Each scene shows the same named points in several views. A view is turned or mirrored, shifted and resized as a whole, has a little noise and may leave points out.

Scene 1
View 1
J_556: [  8   6 -28 -14  -1  -6 -14  10 -23 -12   1   7  31  18   4  16   4  17
  17  22   2  19]
J_18: [ -6   4 -25 -20  -4  -3 -22   3 -27  -3  17  10  24  12   3  10  -4   3
   9  28  -9  13]
J_788: [ -1  17 -27 -14 -13 -17  16   4 -19   3  -2   8  17  18  -2   1   5  17
   7   7   2  23]
J_621: [ -5   8 -26 -17 -10 -11   2   2 -25  -2   6   5  18  14   2   1  -1   7
   7  15  -3  16]
J_581: [ 21  28 -28 -18  -8  -8 -10   2  -5   7   4  19  38  30   0  36  12  32
  16  13   2  48]
J_166: [-11  -3 -23 -14  -7  -9  -2   3 -34 -12   6   0  15  10   2  -9  -4   1
   6  22  -2  -1]
J_996: [  9   4 -28  -7   2  -9  -6  12 -27 -19  -5   1  24  17   3   7   7  18
  20  22   9  10]
J_548: [  2   5 -26 -11  -3 -11  -3  11 -27 -12  -1   4  20  15   3   6   5  13
  14  18   4  12]
J_65: [-11   6 -23 -13 -12 -16  21   8 -30  -4   0   1   7  11   1 -15  -2   6
   4   8   2   8]
J_499: [  4 -12 -27   2   8 -17  17  22 -39 -42 -26 -14   7  10   8 -19   5  14
  21  18  19 -17]
J_95: [ -7   5 -25 -21  -6   0 -27   0 -28  -3  19  11  30  15   5  13  -5   1
   9  28 -11  16]
J_53: [  5  -1 -26 -10   1  -7 -12  11 -30 -21  -1   2  23  13   4   6   4  12
  17  26   5   5]
J_805: [-22  34 -18 -34 -33  -9   7 -17 -13  46  37  24  17  20  -6  11 -10   0
 -13   6 -25  47]
J_221: [ -3 -15 -27  -4   9  -9  -8  15 -41 -36  -4  -8  17   7   5  -8  -1   1
  19  30   7 -18]
J_82: [ 12  35 -23 -25 -17  -9  -5  -5  -3  25  16  24  35  27  -1  35   6  26
   6  10  -7  55]
J_177: [-26   1 -18 -17 -12 -12  10  -1 -38  -1  16   1   6   6   1 -21 -10 -11
  -2  17 -12  -3]
J_84: [-16   5 -22 -18 -13  -8   4  -2 -31   0  12   7  11   8   0  -8  -5  -2
   1  16  -9   8]
J_687: [ 13  40 -24 -24 -18 -10   0  -4   1  24  12  25  36  31  -3  37   9  35
   7   4  -3  60]
View 2
J_805: [-28  -4   6  -8  -8 -12  -4 -15  21  -6   5  -5  -4 -11  -9  10  16   2
 -40 -18  27 -11]
J_177: [-19  -3  16  -7  -8   8  17  -1  20 -12   9  14  -4  11   5  -8   0   9
 -21  -9  19  12]
J_166: [-11  -3  14 -11  -6   4  14   7   9 -13   6  16  -7   9   0 -12   0   5
 -13 -13  17  13]
J_84: [-14  -3  13 -10  -8   0  12   2  14 -11   7  11  -6   6  -1  -6   3   5
 -19 -12  19   9]
J_53: [ -3  -1  12 -15  -5  -2  12  17  -3 -13   2  14  -9   7  -4 -16   0  -2
  -4 -16  15  13]
J_65: [ -9   3  18  -6  -7  -3  12  10  14 -11  13  14 -10  -1   3  -8  -4   4
 -20  -7  16  11]
J_548: [ -3   0  12 -14  -5  -4   9  14   0 -12   3  13 -11   2  -6 -12   0  -2
 -10 -16  16   9]
J_221: [ -2  -3  16 -15  -4   8  22  18  -1 -16   4  22  -9  17   2 -22  -4   2
   2 -13  14  21]
J_18: [-12  -7   6 -17  -6   0   8   1   2 -13  -2   8  -4   7  -9 -12   8   0
 -12 -21  21   4]
J_687: [ -5   2   3 -16  -5 -22  -9   9  -5  -8  -1  -2 -14 -18 -22  -2  11  -9
 -20 -24  20  -9]
J_82: [ -6   1   2 -15  -4 -21  -7   8  -5  -7  -1  -2 -11 -15 -20  -3  12 -10
 -18 -25  21  -7]
J_556: [ -3  -1   8 -16  -4  -8   5  14  -5 -12   0   9 -10   1 -10 -15   5  -5
  -8 -21  17   5]
J_788: [ -6   4  15  -8  -6 -12   4  12   7  -9  11   9 -12  -9  -5  -6   0  -1
 -21 -10  17   4]
View 3
J_556: [ -5   1  12  29  11 -15  -9   8  40  11   1 -12   2  -3   6  15  12 -15
 -32   9  -9  -8]
J_82: [-11  25 -25  20   6 -20 -14  -6  44  38 -18   0 -33  -5   1  12  41   8
 -14  14  -6 -22]
J_996: [ -2  -6  20  28  14 -10 -15   9  41   9   3  -8   9  -3  15  17   9 -26
 -38   9  -9   1]
J_65: [  6 -17 -13   3  22 -28 -32  -1  43  15  -5  10  25  -3   6   0   1 -37
 -37   4  -6   8]
J_18: [ -5   0  -6  14  15 -45  -7   4  32  19   3 -18   3  -4 -14   2   3  -1
 -29  10  -2 -35]
J_581: [-10  21  -6  30   5  -5  -7   2  46  32 -10  -3 -30  -6  10  23  41   3
 -18  17 -10 -14]
J_548: [ -2  -9   9  20  17 -17 -17  10  39  11   2  -6  11  -3   9  11   7 -27
 -38   7 -10  -3]
J_221: [  3 -27  34  23  20 -23 -16  18  35  -8  15 -17  37   0  10  12 -17 -40
 -50   4 -10   2]
J_788: [  2  -3 -11  11  15 -20 -29  -1  46  22 -10   9   5  -3   9   7  16 -26
 -33   7  -6   4]
J_499: [  9 -32  30  27  27  -4 -29  13  44  -8   7   3  38   0  24  15  -7 -56
 -52  -1 -10  30]
J_621: [  1  -8  -5  13  14 -28 -21   3  40  16  -4  -2  12  -3   3   6   8 -23
 -35   8  -5  -7]
J_95: [ -4  -1   4  19  13 -36  -5   9  33  10   5 -18   8  -4 -10   6   2  -7
 -31  10  -5 -29]
J_84: [  2 -13 -11   3  21 -39 -24   4  38  15  -2  -1  22  -4  -5  -4   0 -24
 -36   3  -3 -11]
View 4
J_621: [ 15   3  22  -4 -20  -9   1 -15  -6 -14 -24  -4  -1  -3  -1  10 -23  16
  -1 -12   7   4]
J_788: [ 14   3  17  -7 -15 -13  -3 -19  -6  -9 -28  10  -3  -5  -7  14 -22  17
   0 -14  -4   9]
J_805: [ 20  15  17 -13 -15   0  -1   6  30  -9 -27   5  19 -20  19  11 -42 -11
   5   3  -6  31]
J_82: [ 23  16   5  -4   3  16  -9 -12   0   0 -30   5  24 -11   2  10 -30  -3
   2 -11 -28  12]
J_95: [ 16   7  22   0 -15   6   4 -14  -5 -14 -17 -24  11  -4   5   3 -20  10
  -1  -9  13  -6]
J_166: [ 11   1  25  -3 -25 -14   5 -15  -7 -19 -20 -11  -8  -2  -2   7 -16  21
  -1 -12  21  -3]
J_18: [ 16   6  21  -1 -16   4   5 -13  -6 -15 -19 -20   7  -4   5   4 -18  10
  -1  -9  13  -6]
J_548: [ 12   0  21  -2 -18 -14   0 -25 -22 -15 -25   0  -9   1 -12  10 -11  27
  -2 -19   9  -7]
J_556: [ 15   7  15   0 -11   6  -1 -25 -18 -10 -23 -11   4  -1  -8   5 -14  14
  -3 -17   2  -8]
J_996: [ 12   2  18  -1 -16  -5  -1 -27 -23 -11 -24  -6  -3   1 -11   6 -10  24
  -2 -20   5 -11]
J_53: [ 12   1  21  -1 -17  -5   2 -26 -21 -15 -20 -14  -2   1  -9   7 -10  23
  -3 -18  12 -12]
J_581: [ 18  11   3  -1   5  18  -9 -24 -16   3 -28   2  20  -9  -7   9 -22   4
  -1 -16 -27   0]
J_177: [ 11   3  31  -8 -33 -23   7  -5   9 -23 -20  -8  -9  -4   6  12 -24  18
   1  -5  29   8]
J_499: [  5  -7  28  -3 -31 -29   3 -34 -34 -18 -21   0 -27   7 -24  11  -1  41
  -3 -24  20 -15]
J_687: [ 18  11   4  -2   5  15  -7 -20 -11   2 -29   3  21 -10  -4   8 -26   3
   1 -15 -27   7]
J_221: [  8  -3  28   1 -29 -15   8 -26 -24 -21 -16 -23 -15   5 -11   5  -4  32
  -4 -18  30 -19]
J_84: [ 15   5  24  -6 -24 -15   5  -9   3 -18 -22  -7  -2  -7   3   9 -21  14
   1  -7  17   6]

In a view up to two points have been moved. Name them for each view, in the order of its rows, or write none.
view 1 => J_687
view 2 => J_82
view 3 => J_18
view 4 => J_548
